Points, in no order, along strands that fork, close into loops and pass close to each other.
Two points are linked if the straight distance between their rows is under 93.2. Some points are linked to none.
<895>: [ 22 -25 -11 -46 -10   4 -41 -44 -19 -47  -4  16  -8 -11  12 -27  20 -47
  32   2  28 -31 -12]
<94>: [-41  34  31  40  26 -29 -18  13  23  30   8   6   0   1 -30  32  19  74
 -13  -9 -21 -22 -15]
<25>: [ 20 -36 -31 -41 -39   7 -16 -14 -31 -26  -2 -31 -17   9  43 -19   1 -44
  11  33  32 -60  13]
<717>: [-32  14  21  16 -11 -12 -34   6   9  44  -6 -11   5   4 -46 -20 -10  22
 -36  -7   6  23  -2]
<295>: [-17 -22  -5   5 -14  -4 -45  -6   6   5  12  19  -7   3 -22 -39  -4  15
 -42  13  10  14 -16]
<76>: [ 24  43  23  18  19 -30  14  18   2  56  -1 -36  14   5 -41  51  12  26
 -42 -27 -62  48 -12]
<482>: [-20   4  38  13   7  42   4  -1  14 -21  -1  14 -15  54 -24 -14 -32 -45
   1   4  31  55  21]
<374>: [  4  53  -8 -11 -18 -39  29  21   5  71 -19 -35  30 -31 -26  35   1   3
   4 -19 -43  27  22]
<891>: [-29  43  24 -11  49 -27  44  40 -12  34  -2   1  27   0  18  20   2  -1
  52  -3  -8  26   5]
<726>: [-14 -12   2   2  48  -6  -6  -4  12   5 -13   2  10 -45  50 -12  77  69
  41  25  20 -28 -37]
<289>: [-33 -33 -16  33  -8   8 -33  -4   3 -36  28  14 -29  26 -19   1 -27  54
 -32  -3 -12 -40 -26]
<34>: [ 37  27   8 -39  30 -37 -30 -31  10 -78   2  23 -14  -8  -6   9  20 -75
   9 -27  21  -7  -9]
<415>: [-50 -25  17  37  14  32  14  21  -9 -12 -22   7 -36  -7 -25 -12 -23  67
  36   2  12 -64 -11]
<137>: [  4   9   7  39   8 -11 -11  17  40  30  21  -7  15 -19 -15  13  36  79
 -16 -11 -37 -17 -25]
<546>: [ 53 -22 -47  -1 -51 -13  -1 -44   4 -13   8 -16 -10 -13  43  19 -22 -49
 -38  19  29 -33 -22]
<367>: [-33  33  49 -16  72   2  32  19 -45  34 -17  14  10  -2   4  10   1   9
  57   2  28   7 -14]
<836>: [-22 -30   1  30 -27  21 -32  -4  39 -13  18   5  -1 -15  -5 -19   9  63
   0   9 -20  -6  -9]
<644>: [-43  13  39  34  33 -12 -12  24   5  37  -2  22  -7  -8 -35   3  -3  65
  26  10   8 -28 -18]
<683>: [ -9 -60   5 -23 -15  36 -11 -30 -19 -46  -4  24  -5  18  -3 -58 -15  22
  24  28 -14   1 -36]
<171>: [-16  14  40   4  49  -9   5  38 -27  14 -10  18  34  -4  15 -24  14   6
  31  18  23  14 -41]
<110>: [ -9   6  10  -9  -4  40  11 -20  22 -10  -4  -9 -11  51  -1  -4 -17 -53
 -30 -10  -3  56  59]
<145>: [ 21 -10  12  35 -10 -28 -17   9  27  13  26   9  21  -6 -17   0   8  45
 -49   6 -47  12 -40]
<386>: [  0 -19 -24  -7   2   3  46  38 -27   0  -4 -27  38  -8  35 -18   2 -10
  46  30 -13 -29 -11]
<3>: [ 21 -13 -16   7 -25  28  12   7  -9  18  10  12  29 -11   9 -31 -10 -34
  23   4  17   6  -2]
<371>: [ 44   8 -24 -37   5 -40 -48 -45 -13 -32  10  15 -25 -12 -18  14   8 -66
 -19 -34  19  -2  -1]
<163>: [  8 -43 -13 -45 -39   1 -35 -57  14 -47   0   1 -13 -35  21 -17  22  -7
  48   0  25 -34   6]
<63>: [-20  -2  -5 -25 -22  16 -39 -21 -16  21  -1  10 -20  25 -33   1 -41 -35
   1 -36  16   2  40]
<234>: [ 18  12  -4   3 -26  15  28   7  29   2 -12 -20  -6  26  18 -10   4 -35
 -50  -3   0  80  48]
<22>: [ 29 -22 -16 -26 -26 -14 -37 -53  12 -36  14  40 -15   7 -11 -23  -7  -9
 -13  18  -2  45 -35]
<670>: [  7 -49 -37  12 -55   1 -40 -18  32  -2  14 -17   0 -17  13  -5   3  36
 -30  10  -7  -5   2]
<674>: [-56  -6  24  34  50   4  24  31  -6  15 -33  12 -35 -22 -28 -20 -10  69
  35  33  12 -51 -38]
<718>: [  8  23 -14 -20  16  37  52 -22 -19 -40  16  19 -26  27  12   6   7 -45
  11 -45  37   2  75]
<639>: [  6 -16 -15  22  -2  -9  16  23 -17   1  -5  -9  37 -30  35 -31  31  27
  51  19   9 -43 -33]
<528>: [-17  21 -36  24  -8 -14  -9  15   8  15  24 -26  27 -49  32   1  41  69
   0  -3 -12 -44  24]
<798>: [-12 -52  -4  -7  11  24  -9   0 -36 -42   9  20 -17  39   4  -6 -35  -7
  31  -2   3 -36 -17]
<339>: [-31  23  50  34  39  40  43  41  -3   5 -19  24 -15  43 -21   2 -46  -8
  20  12   8  29   8]
<721>: [-10  39  42  28   4 -19 -29 -13  48  29   5  15  25 -18 -19   9  49  65
  39  17  -5  27 -38]
<337>: [-27  39  46  19  45   3  21  38   9  31 -13  10   6  43 -33  23 -17  -2
 -10  12  -5  37   4]
<649>: [ 56  22 -10  21 -23 -13  11   5   9  64   3 -41   5 -21 -47  44  -3   5
 -38 -25 -36  39   1]
<155>: [ -7  -1  41  29  28  29  15  34 -15  13 -13  24   7  14 -13 -30 -21 -10
  17  17  19  16 -24]
<461>: [  0  -3  -9  11  15 -36 -14  22  22  19  12  -8  33 -27  30  -5  47  38
 -10  39  -8 -17 -37]
<91>: [-18  12  10  15  28   8   1   5  -9   9  -1 -14  18 -51  30  -5  51  81
  58  -8  33 -40 -14]
<6>: [  5 -44   6 -15 -26  19 -31 -32   1 -44  10  49  -2   7  -7 -14 -15   0
  24  21 -18  22 -23]
<432>: [ 24  -6  -3 -30   9   3 -22 -39  -3 -45  15  17 -22  42   8   9  -6 -60
 -26 -19  -1  50  18]
<435>: [ 21   1   9 -58   0 -13 -43 -56  16 -49  -2  46 -22  29 -23  -2  -7 -39
 -10  -1   5  61 -19]
<362>: [ 50  14  -4   4 -26   6   5  -3   0  29 -10 -31 -16   4 -35  22 -23 -19
 -50 -35 -16  67  23]
<478>: [ -7  34   4  13   6  -7  48  31   5  36   0  -1  26  -7   6  10  -6 -12
   5 -10  -6  40  24]
<471>: [ 37  23 -19 -50   9 -17  18 -48   5 -53 -16 -20 -33 -16  40  33  29 -90
 -12 -25  21 -29  30]
<742>: [  9  -3 -46 -27 -33  -1  44   9 -19   0  14 -15  -5   6  44  25 -33 -42
  -3   1 -12 -39  47]
<450>: [ 43   1 -23 -14 -38   6  15   1  12  18 -16 -33 -16  -3  -5   3 -22 -53
 -67   7  -9  50  24]
<535>: [ 45  35   5 -38  16 -27   7 -33  27 -72 -10  -5   1 -10  21  29  34 -91
   6 -34  16   9  18]
<531>: [  2  39  -9 -18 -10  31  10 -11 -25  27  13  12  -9  18 -31 -12 -45 -26
   1 -38  37  14  66]
<875>: [-19  16  41   6  44  -8 -16  -8  22  27  -3  10  13 -20  15  -8  68  59
  54  14   6   4 -48]
<11>: [ 41 -17 -25  10 -37 -22   0  14   9  -1  14   9  21 -19  28 -19  -7  -5
 -51  34 -13   8 -25]
<693>: [ 42  -7 -36 -46 -18 -19  28 -41   0 -18  -6 -29 -31 -11  25  40  -7 -78
 -32 -22   4 -10  24]
<505>: [-44  28  39 -15   2 -24 -34   1  29  59 -17 -20  30   7 -31  40  17  35
  -2 -14 -52  16 -12]
<414>: [ 44  -1 -32 -26 -24  16  33 -16 -10 -18  11   2 -15   0  22  23 -17 -65
  -2 -17  14 -14  33]
<302>: [ -3  27 -23 -18 -16  29  44   6 -23  -2  12   7  -8  10   2  -2 -18 -44
  11 -31  12   0  95]
<563>: [-29   6  26  -5 -13   3 -18  14  -3  29 -21   6   1  26 -33 -21 -33 -11
 -14 -11  17  20  31]
<899>: [-26 -11  29  42  -6  43 -19   2  35 -36   1  -6  19 -31  -9 -31  20  86
  33   7 -17 -22 -12]
<354>: [ 23  18  14  26  22 -24   4  28  24  38   5  -5  30  14 -20  13   6  11
 -41  -6 -53  45 -37]
<300>: [ -4  -5   6 -30  32  17 -14 -19 -12 -59   0  22 -26  36  15   9  -7 -69
  13 -10  17   4   1]
<347>: [  6 -33 -35  20 -28 -29  -6  22  15  19  13 -20  18 -33  24  -4  24  27
 -30  17  -7 -12 -16]
<641>: [ -7  -2 -19 -13 -22  -4  47  39 -22  23   2 -23  23  -2  40   5 -11 -25
  13  20 -31 -18  42]
<558>: [-48 -43  -1  29  15  32 -23   6   4 -36   5   5 -36  10 -18   4 -37  62
  -1   1   5 -67   6]
<562>: [-33  -4  42  31  -2  12 -21 -13  22  -5  -1  38 -39  45 -65  24 -60  26
   5  30  -2  -1 -26]
<353>: [-34  34  57  12  12 -19 -12  28  28  32  -7   1  22  22 -30  36   3   8
  14  11 -23  33 -25]
<791>: [ 18  -7   2   5  -1 -14  53  51  11   6  -1 -13  50   3  52   5  -1 -31
 -16  19 -37   4  11]
<316>: [ 10  21 -33 -13 -11 -60  18  13   0  74 -16 -35  14 -55   2  30  26  22
 -31 -23 -46  -3   8]
<133>: [ 55 -30 -35 -23 -29 -23 -28 -55   2 -25  18   1 -18 -19   8  10  -1 -48
 -48 -16  19   5 -12]
<322>: [ 35 -42 -40 -29 -49  -8 -23 -21   2 -36  -2 -18  -8  -2  44  -8   0 -34
 -29  40   8 -39 -19]
<792>: [-27 -13 -26   5  -6  31 -13   3 -68  -6  15  10 -12   7  -7 -23 -28  23
  21 -14  42 -55  20]
<476>: [-16  75  -3  -9   6  -9  48  30  -4  45 -17 -25  26  -7 -18  31  -2  -6
 -12 -35 -27  57  39]
<638>: [ 69  22 -32   8 -33   3  65 -10  -1  10   1  -5 -13 -16  22  23 -12 -49
 -26 -15  10  15  47]
<291>: [  4   2  20  37  28 -20   0  25  -1  18   2  23  30 -16  22 -15  25  25
   8  18  -9  13 -37]
<909>: [-31   7  21  39  32  47   7   5  10  -6 -29 -20   3 -52  -5 -32  33  95
  42   1  15 -34 -21]
<393>: [ -6 -29   5  -1  31  51  23  -5 -24 -59  -2  16 -29  61  -3   4 -27 -45
  25  -6  -3 -14  10]
<799>: [-16 -20   1  13   6  11 -20  21 -26 -15   5  23 -15  32  -8 -44 -24 -11
 -49  18  18  27 -21]
<285>: [-19 -53  -7   7  11  36  18  24 -64 -22  -9 -19  -8  47   7 -22 -29  16
  24  22  -2 -48 -14]
<394>: [-17  22 -43   2   2 -51  -4   5  -2  44  -1 -27  17 -55  11  10  33  53
 -20 -16   4 -17  11]
<815>: [-10 -44 -29 -34 -23   7 -41 -29 -42 -41   1 -17 -21  23   6 -26  13 -25
  39   6  24 -67   5]

A tip is a point with one link. Name the tips that can be reached along the links from each point below, in the order of the rows.
<641> -> <163>, <639>, <791>, <638>
<339> -> <528>, <721>, <11>, <505>
<63> -> <718>, <799>
<798> -> <683>, <285>
<354> -> <482>, <289>

A piece is all that can be reached along the links. How many separate loops has the piece of each point below (a circle has one, a figure eight two, a Y none), and how many tips (points with one link)?
<546> -> loops 0, tips 4
<137> -> loops 0, tips 2
<63> -> loops 0, tips 2
<337> -> loops 0, tips 4
<285> -> loops 0, tips 2

A fork is a point with three links, a tip a point with one. Leave the first point through the second and follow the links. Name the first fork or tip that comes.
<414>; <693> -> <163>
<137>; <145> -> <482>
<25>; <322> -> <414>
<482>; <110> -> <289>
